Points on a hilly landscape, in no order, each with its height.
A climber steps from a point to the highest of its 2 nearest points, and stops where none of them is higher. Distance is the straight distance between rows; heights are no part of it.
z_41 h=266: [ 87 130 130 139 140 174  61 146 123 112 116 161 177 126  90 102 121 131
 106  96 127 112 144 195 141 108 146 111]
z_168 h=229: [134 147 158 134 133 150 159 106  96 102 104 176 111 167 118  73 125  85
 103 109 166 121 130 174 155 149 105 175]
z_965 h=549: [127 103 161 148 140  43 156 136 131 127 104 124 143 144 139 131 157 111
 123 114  84 176 105 144 113 178  97 149]
z_126 h=311: [137 100 127 155 216 145 120 165 149 165 147 136 141 132 141 189 130 134
 154  94 110 109 159 147 131  89 121  98]
z_666 h=248: [ 90 124 129 133  66  98  76 141 106 147 109  98 111  92 146 112 129 123
 122 165 155  81  77  99 148 114 143 111]
z_818 h=305: [160 123 126 137  97  34 164 128 109 137  98 109 135 125 130 137 152 175
 109 137  88 173 129 101 168 156 167 151]
z_76 h=567: [100 137 121  86 147 193  56 140 165 118 143 152 170 138 118  95  94 124
 102  92 132 132  96  98  96 130 167 128]
z_283 h=649: [206 131 127 129 103 128 155 125 123 121 184  71  96  84 138 171 118 143
 160 167 126 128 129 134  82 117  90  87]
z_172 h=578: [106 108 116 118 177 127  90 174 130 158 117 193 126 114 134 126 151 175
 116 102 102 169 113 152 126 100 203 200]
z_222 h=172: [ 86  88 172 142 152 109 171 125  90 134 113 169 130 110 143  92 182 153
 191  98  46 141 117 154 121 179 158 176]
z_727 h=356: [115 127 101 134 146 140 149 124 128 144 163 141 124 141 137 177 122 141
 199 161 194 119 158  65 138  90  98 124]
z_378 h=548: [146 153 187 104  60 166 127 114 103  82 150 141 134 108 151 100 122 102
 131 142 154  49 117 151 155 127 164 137]
z_23 h=201: [ 87 152  62 158 113 121  89 132  87 160 127 140 137 102 107 160 137 147
 178 160 152 124  95 135 134 142 139  92]
z_65 h=442: [110 158  89  89  98 158 100 124 183 124 143 118 155 161 104 130 108 113
 111 154 160 157 140  91  70 109  82 123]
z_236 h=687: [113 115 101 161 120  64 136 143 162 137 109  98 154 120 104 133 159 148
 147 150  75 182 141 123 144 172 121  85]
z_507 h=365: [178 134 162 145 134 127 206  97  91 116 122 139  98  86 127 149 124 137
 184 109 122 139 131 136 139 174  95 144]
z_633 h=313: [156 146  97 103  81  86 183 127 167 113 128  97 109  94 116 110 161 159
 132 145  47 218 116  91 142 165 176 152]
z_105 h=204: [144 130 137 137 150 108 103 135 150 142 125 113 130 129 123 130 132  66
 100 144 147  95  99 139 127 131  93 109]
z_68 h=298: [145  89 165 140 130  89 149 172 120 184 123 138 102 123 148 130 147 163
 132 157 144 126 127  95 148  47 196 173]
z_143 h=163: [ 85 110 165 143 180 112 187 103 107 139 129 160 138  86 124 127 163 146
 217 100  36 135 141 140 137 162 115 156]
z_470 h=530: [117 113 110 110 112 150 134 160 205  96 108 110 132 143 125 108 113 122
 166 145 130 193 197  79 119 100  89 147]
z_63 h=294: [175 132 138 142 202  93 177 117 161 147 142 141 147 190 117 129 139  78
 124 102 189 137 126 108 138  89 101  90]
z_704 h=135: [191 109 184 114 142 147 166 133 156 108 148 122 100 150 199 131 108  60
 112 119 158 105  80  88  95  97 109 146]
z_35 h=509: [ 89 144 121 167 126  83 108 134  83 162  98 183 151 180 100 104 140 168
  85 123 158 161 123 151 147  47 150 128]
z_863 h=532: [163  86 151 153 145 103  99 170 152 119 125  78 165 122 111 142 150 104
 104 119  91 144 123 187 113 151 137  97]
z_108 h=327: [123 128 120 132 108 121 173 127 144  89 130 111 132 130 138 120 116 128
 167 152 139 141 175  60 208 116 130 128]
z_158 h=110: [163 110 146 121  90  95 180 144 167 133  97  79  85 106 163 140 104  75
 159 146 104 138  84 102 122 128  52 110]
z_711 h=206: [150 115 127 126 140 117 111 155 193 108 137 115 150 120 144  97 138 116
 107 146 121 119 157  59 211  78 198 115]
z_669 h=527: [167 146 103 109  82 128  71 140 139 121 183  96 189 132  97 165 140 115
 109 147 156 130 108 147  98 130 148  85]
z_538 h=74: [197 171 103 117  91 158 140  72  90  77 167 145 125 116 112 121 126 127
 129 151 150 103 140 156 140 192 119 123]
z_360 h=240: [131 156 143 142 162 163 139  94 105 126 107 174 137 166 110  73 126 104
 101  98 166  90 136 181 162 123 127 121]
z_281 h=296: [177 133 130 158 209 169 100 142 152 143 166 143 155 127 112 153 135  98
 127 114 123  90 141 175 135 117 115  81]
z_194 h=346: [190 116 116 148 155 150 126 133 114 152 162 127  89 103 100 171 121 159
 154 142 111 139 153 158  47 124  51 131]
z_779 h=576: [168 137 167  99  66 161 112 120 112  94 156  94 121  83 158 116 114 108
 100 154 112  49 105 168 103 129 146 128]
z_353 h=335: [100 116 154 165 136 128 154 134  72 137 120 147 139 140 105 133 137 164
 152 149 147 132 157 174 150 107 135 142]
z_179 h=136: [112 120 149 118 106 144  90 168 177 156 161 141 154 131 128 119 135  94
 184 185 184 117 113  64 103  84 138 119]
z_36 h=189: [120 104 180 144 148 141 146 154 162 147 113 114 103 124 145 112 132  77
 143 139 140  74 123 134 130  85  90 118]
z_147 h=487: [ 89 143 154 102 114 179  71 136 137 137 163 183 162 104 134  99 129 115
 135 125 152  54  94 135 152 105 163  86]
z_131 h=439: [154 116 122 107  96 109 191 143 150  93 117 116 107 112 145 118 126  89
 190 106  94 217  94  97 139 194 140 146]
z_429 h=697: [162  99 144 134 169 122 150 143 167 126 149  94 109 105 145 145 123 121
 185 133 145 145 148 111 129 108  54 115]
z_987 h=66: [ 76 149 114 139  59 106 148 100  96 127  83 111  89  74 130  97 133 151
 149 164 118 136  85  93 156 180 148 115]
z_380 h=186: [139 142 199  69 108 144 132 148 151 148 172 167 178 175 121  69 112  90
 112 139 175 100 103 111 124  82 163  99]
z_991 h=226: [ 71 123 136 141 143 129 118 105 134 119  73 136  96 139 149  78 132  98
  98  98 122  70 124 150 177 150 117 133]
z_933 h=373: [138 122 153  95 161 165 125 113 131 125 149 163 128 150 185  97 103 148
 109  86 154  86 100  70 153 102 230 144]
z_982 h=81: [192 151 122 130 106 174 125  93 117  78 153 158  95  93 139  98 124  92
 132 136 125  67 134 142 133 200 110 134]
z_471 h=403: [119 160  95 110 118 149 159  87 103  80 111 119  91 117 114 123 107 144
 127 116 112 142 153 157 107 187  94 161]
z_881 h=314: [145 122 149 122  85 130 168 146 153  86 140  92 133 126 147 119 105 152
 137 151 136 117 196  68 183  63 154 137]
z_766 h=598: [134 116  98 122 181  82 160  95 143 125 140  86 106 145 151 199 114 136
 111  88 128 150 159  87 144 142  68 143]
z_364 h=237: [156 153 110 164 127 106 121  87  99 124 104 115 108 103 102 121 138 138
 100 130 114  95 125 176 159 202  97 106]
z_316 h=486: [120 153  75 138 148 111 111  97  63 138 124 142 138 161 133 196 127 171
  91  86 167 147 130 148 152 142 132 137]
z_561 h=68: [182 172  93 108 105 171 136  67 107  78 207 149 114 113 131 165 105 154
 131 158 151 104 162 128  91 139 117 139]
z_277 h=357: [140 132 121 106 110 141 200 135 138  91 161  97 117 106 111 133 124 160
 174 122  87 214 162 124  94 150 120 116]
z_714 h=631: [104 120  80 158 148  83 114 138 145 138 121 119 148 134 115 142 151 141
 138 153 127 147 158 101 178 122 123  96]
z_595 h=478: [124 118 125  98 155 128 122 113 112 112 116 121 129 175 156 152 110 156
  47  68 141 170 133  97 124 136 166 173]
z_919 h=75: [108 155 137 140  42 116 183 100  93 137  88  95 103  85 120 120 149 139
 130 134  95 157  73 128 140 194 150  92]
z_424 h=528: [102  69 164 120 157 147 103 177 122 126 115 154 129 128 131 116 140 144
 140 115  86 150 137 151 100 131 173 193]
z_183 h=217: [120 171  78 139 119 156  73 119 105 153 169 164 166 102 104 164 140 127
 149 152 160  72 121 162 144 129 128  90]
z_826 h=234: [202 156 138 107 135 139 128  69 115 117 164 165 117 157 160 129 123  82
  61 112 164  82 117 103 136 147 112 143]
z_907 h=152: [125 131 148 115 126 149  89 157 160 179 157 147 160 125 111 133 130  87
 148 169 180  89  96 121  89  71 109 101]
z_857 h=521: [117 127 101 165 103  56 105 129  92 153 115 149 152 171  95 141 144 181
  78 154 156 178 137 128 154  72 142 135]
z_377 h=312: [134 148  98 110 162 192 115 103 116 117 170 190 109 119 116 163 104 121
 154 151 171 105 111 135  70 137 105 159]
z_627 h=599: [110 106 131 145 155  63 112 139 126 135  97 130 156 181 115 121 162 114
  69 125 132 179 106 166 102 146 114 157]
z_897 h=187: [ 87 130 101 153 139 105 123 120 101 174 101 123 115  89 102 157 148 145
 162 155 109 130 116 156 112 163 102 104]
z_584 h=349: [131 129 132 119 129 139 104 103 125 116 144 143 132 146 177 107 134 116
 112  98 166  98 101  73 190 150 210 138]
z_519 h=550: [143 139  91 130 170 109 103 136 144 149 149 153 179 183 109 145 118 123
  96 112 160 145 129  94 165  99 167  99]
z_215 h=174: [113 102 166 136 172 128 125 147 173 172 136 114  93 127 181 138 116  65
 142 134 166  78  91  79 107  89 107 118]
z_486 h=40: [111  98 145 109 161 150 161 116 135  92 144 110  88 109 195 156 103 146
 153  95 117  81 161  71 163 134 141 145]
z_40 h=485: [ 92  77 117 120 178 104  88 168 165 190 118 131 128 139 143 164 144 138
 119 108  77 180 129 103  58 105 122 174]
z_69 h=535: [130  96 122 128 177  59 143 116 104 154 135 132 131 154 144 172 151 158
 123  84  89 166 149 104 131 136 142 175]
z_670 h=238: [123 100 142 103 104 101 119 139 108 133 115  99 101 119 169 150 115 142
 110 111 130 135  95  94 120 152 181 178]
z_954 h=586: [149  99 123 122 139 123 111 166 202 124 117  91 151 159 138 133 130 118
 105 135 124 178 163  85 114  87 100 120]
z_457 h=218: [137 110 147 118 112 133 111 153 171 142 144 104 148 123 171 117 124 142
 105 144 131  63 141  58 181  59 188  96]
z_319 h=428: [120 128 160 126 195 198 153 145 133  91 142 179 145 157 131 106 124  95
 156  94 158 119 153 140 152 121 165 155]
z_560 h=252: [ 91 154 144 132 136 158  99 110 105 124 114 188 174 153  94  83 119 124
  90  94 158  93 134 188 174  94 152 111]
z_272 h=210: [ 68 108 113 142 155 136  90 125 143 104  84 134 127 104 142  84 141 113
 144 109  98 111 127 140 172 178 149 134]
z_255 h=341: [172 110 167 157 134 119 176 105  80 120 112 134 130 150 152 107 154 123
 127  91 154  96 137 182 186 173 152 140]
z_498 h=333: [144 133 107 119 102 112 165 131 142 113 154  93 117 102 107 135 146 162
 151 123  62 221 130 113 110 178 186 116]
z_64 h=379: [ 99 115  86 128 141 129 149 144 108 154 137 149 122 117 115 190 124 173
 207 153 144 165 164  84 111 114 120 161]
z_636 h=381: [173 137 128 121 105 135 172 100 104 119 129 116  81 102 152 144 120 125
 127 110 107 138 111 146 103 209 107 153]
z_871 h=693: [168 137 125 122  94 151 183 129 160 129 149  67  83  82 125 143 114 150
 197 147 100 152 139 114  86 131  53  76]
z_176 h=447: [ 88 126 101 129  99 129  74 157 116 165 101  86 129 107 105 157 120 171
 117 144 111 136 136 194  73 107 104 103]
z_522 h=182: [ 80 112 150 137 128 110 140 137 104 115  99 179 132  86 118  68 169 157
 177 136  56 135 126 148 153 182 186 171]
z_974 h=191: [177 115 139 134 112 111 102 165 169 119 166 118 184 135 110 112 157  97
 122 162 149 143 121  82 168  98 187 110]
z_260 h=232: [110 121 138 123  71 113  76 163 143 161 140  82 140 100 149 137 136 134
 136 168 145  60 110  74 153  79 161  92]
z_653 h=122: [195 132 115 114 123 164 116 102 162  83 198 117 131  66 133 137 128  99
 181 136 123 102 125 141 116 169 119  75]
z_598 h=94: [109 145 126 146 135 144 170  97 135 100  85 139  86 100 129  86 131  91
 167 117 100 104 127 136 171 216  90 132]
z_675 h=318: [168 124 145 166  91  58 176 133  85 117 120 100 165 134 104 146 151 166
 139 146 108 178 135 145 153 153 154 113]
z_134 h=564: [125  94 125 113 165  83 171 113 119 136 137 105 127 147 127 179 132 142
 128  83  82 180 171 133 100 138  84 169]
z_904 h=602: [141 125 109 119 107 145  85 150 121 110 151 126 167 123 117 148 130 162
 109 128 120 123 143 124 157 102 199 116]
z_700 h=461: [ 81 161  58 138 150 110  75 103  91 143 111 166 152 156 109 161 110 182
  75  84 147 143 133 125 171 109 134 113]
z_506 h=249: [184 156 168 119 174 157 185  83 125 134 151 175 109 170 158  95 117  77
  97  94 175  71 110 121 110 110 133 130]
z_477 h=153: [130 125 161 112 159 148 118 126 162 135 164 132 125 157 185 123 118  63
 113 119 168 105  66  65 104 121 143 133]
z_231 h=146: [160 152  98 102  98 138 129 117 153  71 182 100 147 131 104 123 132  69
 155 138 157 158 103 119 126 194 145 109]
z_355 h=300: [134 124 158 142 150 159  96 125  66 181 122 154  85 131 139 123 124 115
 112 120 177  59  77 157 109  93 128 143]
z_739 h=200: [126 141 187 102  94 150 123 133 112 125 130 156 161 158 122  75 119 106
  96 119 195 111  86 113 132  97 180 142]
z_712 h=342: [142 138 118 126 123 131 151 112 140 106 176 133 151 123 130 151 120 132
 181 167 178 110 168  78 174 103 109 100]
z_523 h=399: [115  97 113 145 138  88 141 158 121 180 138 142 128 110 106 161 151 164
 187 169 132 182 136  95 106 103 136 158]
z_994 h=492: [168 138  79 104 110 135 101 113 139 115 177  65 134 127 123 190 106 146
 100 132 134 135 124 145  66 128 124 103]
z_935 h=347: [106 128 133 133  90 139 148 122  77 118 121 119 119 108 111 131 116 168
 160 151 128 122 159 147 145 136 135 130]
z_241 h=508: [132 130 102 115 162  94 145 111  72 139 135 138 133 171 140 195 140 185
  90  73 146 163 151 124 137 153 155 175]
z_86 h=433: [ 73 155  88 140 112 118  58  95 106 104  95 129 151 128 103 128 105 161
  60  87 131 129 131 157 182 113 128 115]
z_689 h=479: [ 65 149  63 126  87 132  69 128 118 144  95 118 131 131  81 135 126 176
 131 148 135 162 141 174  79 101  82 104]
z_379 h=293: [115 157 102 100 136 181 110 113 109 104 133 158 135 143  82 116 124 111
 140 147 174 144 128 174  69 149 106 167]
z_317 h=130: [ 64 114  97 114 140 139 120 134 115 145 126 137 105  96 118 129 138 162
 180 110  78 161 117 138  93 184 160 162]
z_407 h=584: [113 170 105  89 101 151  32 104 132 133 170 142 163 110 145 155 124 114
  88 111 156  87  60 121 114 139 166  90]
z_304 h=497: [136  72 145 153 149  85  94 181 181 138  97  81 152 141 131 130 144  83
 109 124  80 157 123 156  94 132 101 113]
z_501 h=254: [ 94 102 158 127 117  98 115 119  78 152  90 121 104 114 171 119 144 152
 120  88 111 108 100 147 144 165 156 160]
z_685 h=267: [ 85  95 159 153 105  76 114 138  92 154  93 149 104 115 151  84 148 150
 124 123 124 106 105 130 173 124 167 149]
z_772 h=556: [102 139  90 122  72 103  85 130 106 132 111 106 148 130 103 125 113 205
  82 157 153 162 151 112 130  67 140 136]
z_944 h=382: [162 162  95 137 121 186 164 101 109  93 159 132  65  98  90 116 108 152
 149 148 101 136 158 152  73 179  87 139]
z_309 h=143: [ 93 103 126 102 127 115 156 129 142 126 121 106 109  89 143 129 131 137
 150  94  51 149 144 106 114 168 139 156]
z_976 h=310: [115  80 182 159 126  92 153 179  99 178 103 158 135 153 135 104 157 164
 126 136 129 130 151 157 118  35 175 145]
z_16 h=643: [147 111 127 119 178 119 143 135 190 101 137  98 121 148 148 160 107 100
 121 112 141 154 152  73 122 108  58 128]
z_499 h=177: [ 76 140  99 173 160 110 128  95  95 169  88 155  83 102 107 134 141 135
 145 155 121  88 105 162 134 169  68 121]
z_415 h=51: [101 135 113  98  58 130 145 114 118  74  83  77 107 112 170 112  91 154
 108 117 100 106 145 105 185 157 137 136]
z_345 h=361: [110 149 146 110 101 186 134 111  87  96 135 135 109  96 129 134  95 160
 143 158 146  82 153 160 117 108 111 141]
z_527 h=332: [180 129 105 149 172 173 110 136 113 144 171 165  94 120 117 178 107 136
 123 143 141 107 132 138  44 116  86 147]
z_649 h=577: [ 79 133  57 141 108 108 108 144 123 177 135 112 121  90 108 156 152 222
 165 148  47 167 142 135 117 144 167  90]
z_853 h=302: [124 140 156 108  69 143 160 141 157 103 121 106 160 165 128  98 111 144
 112 156 140 128 197  89 148  45 113 137]
z_468 h=287: [102 146 168 112 107 143 162 117 123 124  96 103 137 194 119  89  91 156
  66 118 154 122 180 119 115  29 117 128]
z_174 h=406: [140 162 152  84 129 163 133 114 169 137 170 145 169 178 110 137  97 110
 109 155 184 146 132  97  55  86  75 127]
z_403 h=409: [140 128  99 102 110 119 164 135 139  72 116 128 123 139 132 112 109 104
 155 128 108 210 137 108 124 182 148 180]
z_870 h=87: [179 148 145 163 113 159 157 106 127  94 117 160  84  86 117  78 123  69
 155 136  95  81 132 142 159 190  77 131]
z_926 h=526: [ 97 103  84 127 191 105  69 182 169 181 108 174 136 121 151 154 161 173
 113 103  64 160 124 138 112 100 158 160]
z_193 h=58: [ 76 146 105 119  61 107 131 115 131 114  68  91  98  84 143  88 120 121
 126 148  89 105 107  92 182 163 129 116]
z_329 h=377: [103 158 122 122 111 178 119 107 132 120 125 154 115 115  94 108 114 136
 137 167 147  78 181 153 111  88  59 138]
z_875 h=329: [162 132 143 109  93 121 146 103 134  98 165 131 138 133 181 123 136  77
 138 127 167  83 117  71 196 148 157 122]
z_448 h=517: [113  97 158 119 152 184 116 169 147 108 142 140 130 105 144 128 111 143
 152 125 112 123 162 113 116 115 185 155]
z_906 h=565: [154 119 123 138 124 128  89 146 122 103 144 105 177 129 101 146 131 120
 107 132 127 139 129 170 130 150 158 116]
z_77 h=524: [109 124 114 117  47  76 134 139 100 133  94  71 126 137 117 144 111 188
  76 151 114 168 144 112 100  91 117 151]
z_578 h=518: [ 76 141  64 113  82 142  82 141 119 129 107 128 127 122  98 119 124 191
 142 155 132 165 164 120 110  89 131 126]
z_803 h=423: [134 101 104 147 146  35 118 165 121 197 127 133 127 135 121 160 174 180
 128 164 108 176 118 113 131  93 159 165]
z_419 h=746: [188 113 137 127 135 120 166 126 167 109 130  65 119  78 138 146 122 140
 184 150 110 148 158 103 141 108  22  72]
z_932 h=656: [105 138  89  98 112 173  37 117 136  96 144 126 137 105 126 133 113 118
 108 108 140 118  83 131 107 159 175 117]
z_918 h=175: [192 100 136 120 106  98 131 162 162  95 145  90 157 118 136 117 132  92
 132 129 126 183 128  97 148 142 163 138]
z_116 h=330: [149  91 146 157 172 158 117 171 134 177 130 129 118 116 112 179 121 145
 161 127 128 132 154 177  79  79  80 121]
z_368 h=216: [146 149 160 109 101 159 149 122 110  95 127 147 144 159 129 106 110  76
 105 137 175 125 119 132 123 132 122 174]
z_344 h=465: [151 137 111 121 101 122 106 134  98 148 123  69 130 122 122 184 106 182
  80 140 124 122 146 167  70 100  97 109]
z_893 h=195: [ 87 119 120 146 135  98 121 139 132  99  92 146 136 112 102  68 154 140
 148 158  99 154 135 131 171 164 154 140]
z_842 h=331: [162 123 170 169  93  81 163 114  77 117 111 115 158 154 132 107 148 133
 111 125 136 130 126 171 188 159 151 117]
z_513 h=280: [180 146 128 151 188 117 170 109 169 131 143 154 130 168 111 106 123  70
 130 127 160 117 154  99 143  89  49 108]
z_232 h=625: [ 83 137  68 145 102  99 117 131 133 134 123 122 129 112  83 107 164 193
 138 156  66 196 142 148 124 168 147  95]
z_117 h=525: [112 158 149  92 116 157  32 133 140 162 176 164 190 105 140 140 106 135
  89 119 141  61  84 138 136  85 164  69]
z_3 h=86: [107 162 131 120  35 126 166 145 121 123 108  73  96 106 120  99 123 115
 137 163 101 158  87 143 106 144 112  96]
z_833 h=380: [149 127 111 107 133 135 198 127 136  61 150 121 138 143 116 140 100 124
 183 123 136 207 181 107 144 159 101 146]
z_743 h=410: [ 98 172  92 116 109 136  79  89 104 101  89 127 138 135  85 125 108 148
  58 104 141 117 151 178 126 124  90 127]
z_92 h=587: [120 132  78 153 177 114 121 116 151 115 130 140 176 182 101 134 139 122
 112 113 149 120 170  99 199 118 133  88]
z_438 h=225: [152 103 136 106  86  93 140 138 149 121 122  59 106 108 179 164 109 135
 113 113 100 118 125  80 137 148 137 126]
z_888 h=323: [133 118 159 181 151 106 154 142  89 147 123 160 150 173  94 110 154 111
 143 157 167 121 140 195 134  99 113 120]
z_113 h=557: [127 118 151 101 108 169 106 141 138  89 177 100 141 105 162 151 118 135
 135 129 132 106 130 117 110 119 189 131]
z_191 h=455: [111 121 149 120 201 203 136 144 159 111 135 163 136 152 120 125 103 100
 164 106 155 145 149 141  97 118 118 145]
z_548 h=316: [161 125 122 153 166 155 105 118  81 162 121 155  91 137 123 157 118 134
  93 114 134  79 122 150  86 129  96 148]
z_620 h=176: [145 128 126 166 139 108 140 121 114 171 131 106 113  74  90 161 172 137
 155 128  70 141  99 181  89 178 119  76]
z_381 h=162: [189 124 134 117  87 107 143 146 168  77 148  99 162 143 139 125 133  46
 153 131 147 180  92  97 155 153 112 117]
z_921 h=98: [147 139 134 124  45 120 172 146 140 107  83  90 104 134 127 110 113  72
 137 166 106 159  83 134 117 149  87 127]
z_410 h=169: [115 135 176 105 154 142  94 158 156 190 136 163 176 159 111  75 119  85
 113 133 150  92  89 136 106  76 141  85]
z_551 h=451: [127  73 130 125 141  56 111 176 147 196 125 115 122 123 142 160 158 149
 124 132  79 170 104 119  71 104 150 168]
z_796 h=45: [102 122 128  94 106 155 147 121 142  74 108 104  96 104 188 131  96 134
 138 101  97  85 147  80 181 154 154 149]
z_662 h=397: [130 153 129 125 149 168 109 132 133 156 137 136 149 154 106 138 105 146
 106 141 145  90 153 155 105  70  85 111]
z_84 h=364: [143 145  77 136 140 179 149 116 114 144 157 117  69 104  83 151 122 166
 167 154 108 152 145 167  54 160  80 118]
z_819 h=537: [103  90 113 123 168 120 108 161 186 140  99 110 131 165 142 141 126 145
  88 114  83 173 174  98  94  98 104 146]
z_350 h=309: [157 118 148 158 189 117 168 131 121 163 123 160 138 178 114 125 132  93
 122 108 180 112 124 151 108  76 122 109]
z_280 h=120: [171  91 151 106  99 113 162 150 173 108 121  93  90 132 179 147  89  52
 148 117 136 130  85  87 120 118  69 147]
z_242 h=251: [121 155 117 138 133 105 105  74  91 154 119 149 109 135 144 113 152  98
 112 106 188  51  91 134 193 152 136 100]
z_720 h=376: [127  92 143 167 129  87 131 171 113 189 131 114 137 134 120 158 140 119
 174 171 166 156 116 105 107  73 114 129]
z_480 h=546: [ 95 126 111 171 172  88 112 149 112 135  97 188 161 205  88 103 152 138
  94 118 152 184 124 163 132 102 124 136]
z_914 h=281: [122 127 138 151 182 192  76 140 140 125 113 154 151 133 101 117 125 105
 108 106 112  80 136 204 120 123 121 102]
z_253 h=264: [186 154 148 138 188 149 162  92 152 136 154 186 104 178 124  96 108  80
  98 119 161  97 141 100  96 105  63 130]
z_731 h=490: [ 88 102 125 116 183 142 125 149 192 135  92 138 102 156 149 102 119 132
  94 104  96 143 160  81 130 104 142 174]
z_967 h=275: [115 141 157 131 127 105 148 118 131 148  77 116 130 182 123  99 115 126
  47 123 153  96 150 139 130  49  88 109]
z_678 h=155: [104 134 127 121 120 121 178  83 122 144 122 101 111  87 132 135 173 146
 150  75   6 161 109 124  95 179 147 130]
z_264 h=239: [116 150 111 141 147 110 139  72 102 128 109 130  94 141 152 118 131 128
  98 103 156  56 141 137 204 131 115 113]
z_966 h=165: [108 137 157 139 105 122 182  99 113 137 126 117 117  65 110 143 192 142
 152 113  36 147 106 164 105 174 143  94]
z_573 h=133: [158 142 103 113  99 173 126 120 130  77 194  87 120 100 134 141 128 104
 184 132 126 139  98 137 110 191 166  90]
z_789 h=515: [ 97 103 162 133  62  70 153 142 111 150  83  67 121 106 134 137 132 181
 100 160  72 129 136 137 112  97 113 122]
z_24 h=265: [102 133 144 144  93  98  82 107  77 150 120 134 111 109 143 118 137 112
 127 122 197  60  71 121 167 123 153 117]
z_814 h=475: [164 126 131 120 108 131 165 122 153  95 114 106 111 100 134 120 141  66
 160  91  76 190  76 144 119 228 123 107]
z_780 h=283: [116  93 155 145 114  86 154 167 130 154  99 118 102 111 151 102 142 128
 151 164 122 132 120  90 161 102 160 168]
z_922 h=220: [192 146 136 120 105 127 126 108 163  98 145 122 114 125 157 126 115  54
  85 142 136  78 105 114 132 144  79 130]
z_376 h=398: [148 118 161 103 184 180 150 141 141 116 146 167 145 170 153  85 102 122
 126  81 138 121 125  94 129 102 214 139]
z_643 h=520: [102 151 163  86  85 180 106 115 124  90 166 174 157 100 135  95 115 125
 135 152 169  47 141 123 174  95 172 111]
z_509 h=483: [105 150  85 102 109 163 124 124 173  77 126  93 140 140 111 115 116 117
 125 145 128 168 179 116 102 138  87 122]
z_665 h=498: [112 154 135  95 180 193 105 111 185 113 150 163 145 155 123 107  99  90
 107 116 146 123 116 118  98 141 109 149]
z_492 h=228: [133 158 102 159 137 145  85  95 107 142 137 144 120  96 118 140 130 135
 128 143 130  40 136 170 171 166 111  88]
z_11 h=448: [104 137 106 106 179 157 104  96 131 105 110 121 126 154 140 168  87 162
  51  65 114 135 149 121 107 135 116 147]
z_390 h=276: [110 133 120 139 156 162 107 136 135 118 115 140 132 131  92 114 125  75
 145 151 149 156 114 172  82 177  92 155]
z_992 h=353: [163 107 183 155 152 118 196 118  93 117 133 139 122 119 146 132 142 112
 181 108 125 139 136 158 167 164 135 142]
z_748 h=491: [121  69 175 127 140  89 143 178 145 114 106 144 120 144 142  83 162 118
 123 114  64 159 139 147 120 121 162 192]
z_734 h=104: [ 79 153 120 128 121 150 155 121 149 113  91 121 104  83 110  83 135  87
 189 150 100 152 112 138 129 208 115 119]
z_738 h=609: [177 139 140 113  74 155 117 123 109 114 168  67  97  75 159 145 116 135
 143 168 122  87  98 157  80 145 136 105]
z_694 h=322: [104 104 167 154 120 115 138 162  64 185 111 144 130 153 119 147 131 181
 118 143 144 123 148 184 111  53 133 137]
z_964 h=284: [106 130 156 136 127 142  80 124  79 193 123 162 117 120 155 130 131 111
 128 109 182  47  53 148 128  94 174 105]
z_672 h=507: [152 118 134 137 135  96 160 129 148  95 109 109 141 119 117 122 157 104
 138  89  58 197 110 170 122 217 117 122]
z_74 h=418: [101 129 127 125 150 158 100 137 128 166 118 136 143 158 133 148  99 150
 108 121 157 107 126 109 105  78 127 126]
z_937 h=250: [145 155  92 158 157  89  96  81 101 145 101 151 125 150  91 117 148 105
  71 124 144 109 120 174 150 156  74 114]
z_697 h=510: [125 154 121 132 136  97 105 126  95 176 118 156 168 187  98 111 121 143
  69  94 171 134 100 118 143  62 162  86]
z_709 h=116: [ 66 128 102 115 143 146 136 130 124 104 117 144  96 105 112 102 142 110
 183 134  99 179  98 134 104 216 162 141]
z_708 h=263: [124 150 133 159 143  85 122  96  94 156  82 134 117 172 105 110 132 124
  61 128 147  96 136 172 134 100  63 117]
z_265 h=449: [ 86 118 135 123 146 145 118 147 147 145 102 137 124 154 148  99 117 128
 109 128 144 123 130  76 136  76 157 133]
z_455 h=424: [133 156  92 110 149 155 137  93 126  94 108 111  94 133 127 149  88 141
  74 109 115 110 170 129 114 139  62 156]

Call two points neighbours if one is among the 2 nearest of the other. Go from one point of each pair to the other, from neighbour to neighbour, staying as high as possible. Name the lowest point that can't be avoided.
z_236 and z_772 => z_35
z_932 and z_419 => z_147
z_904 and z_172 => z_448

Where does a climber stop that starts at each point below?
z_501 => z_419
z_492 => z_523
z_987 => z_419
z_513 => z_419
z_743 => z_419
z_573 => z_24
z_499 => z_523
z_633 => z_627
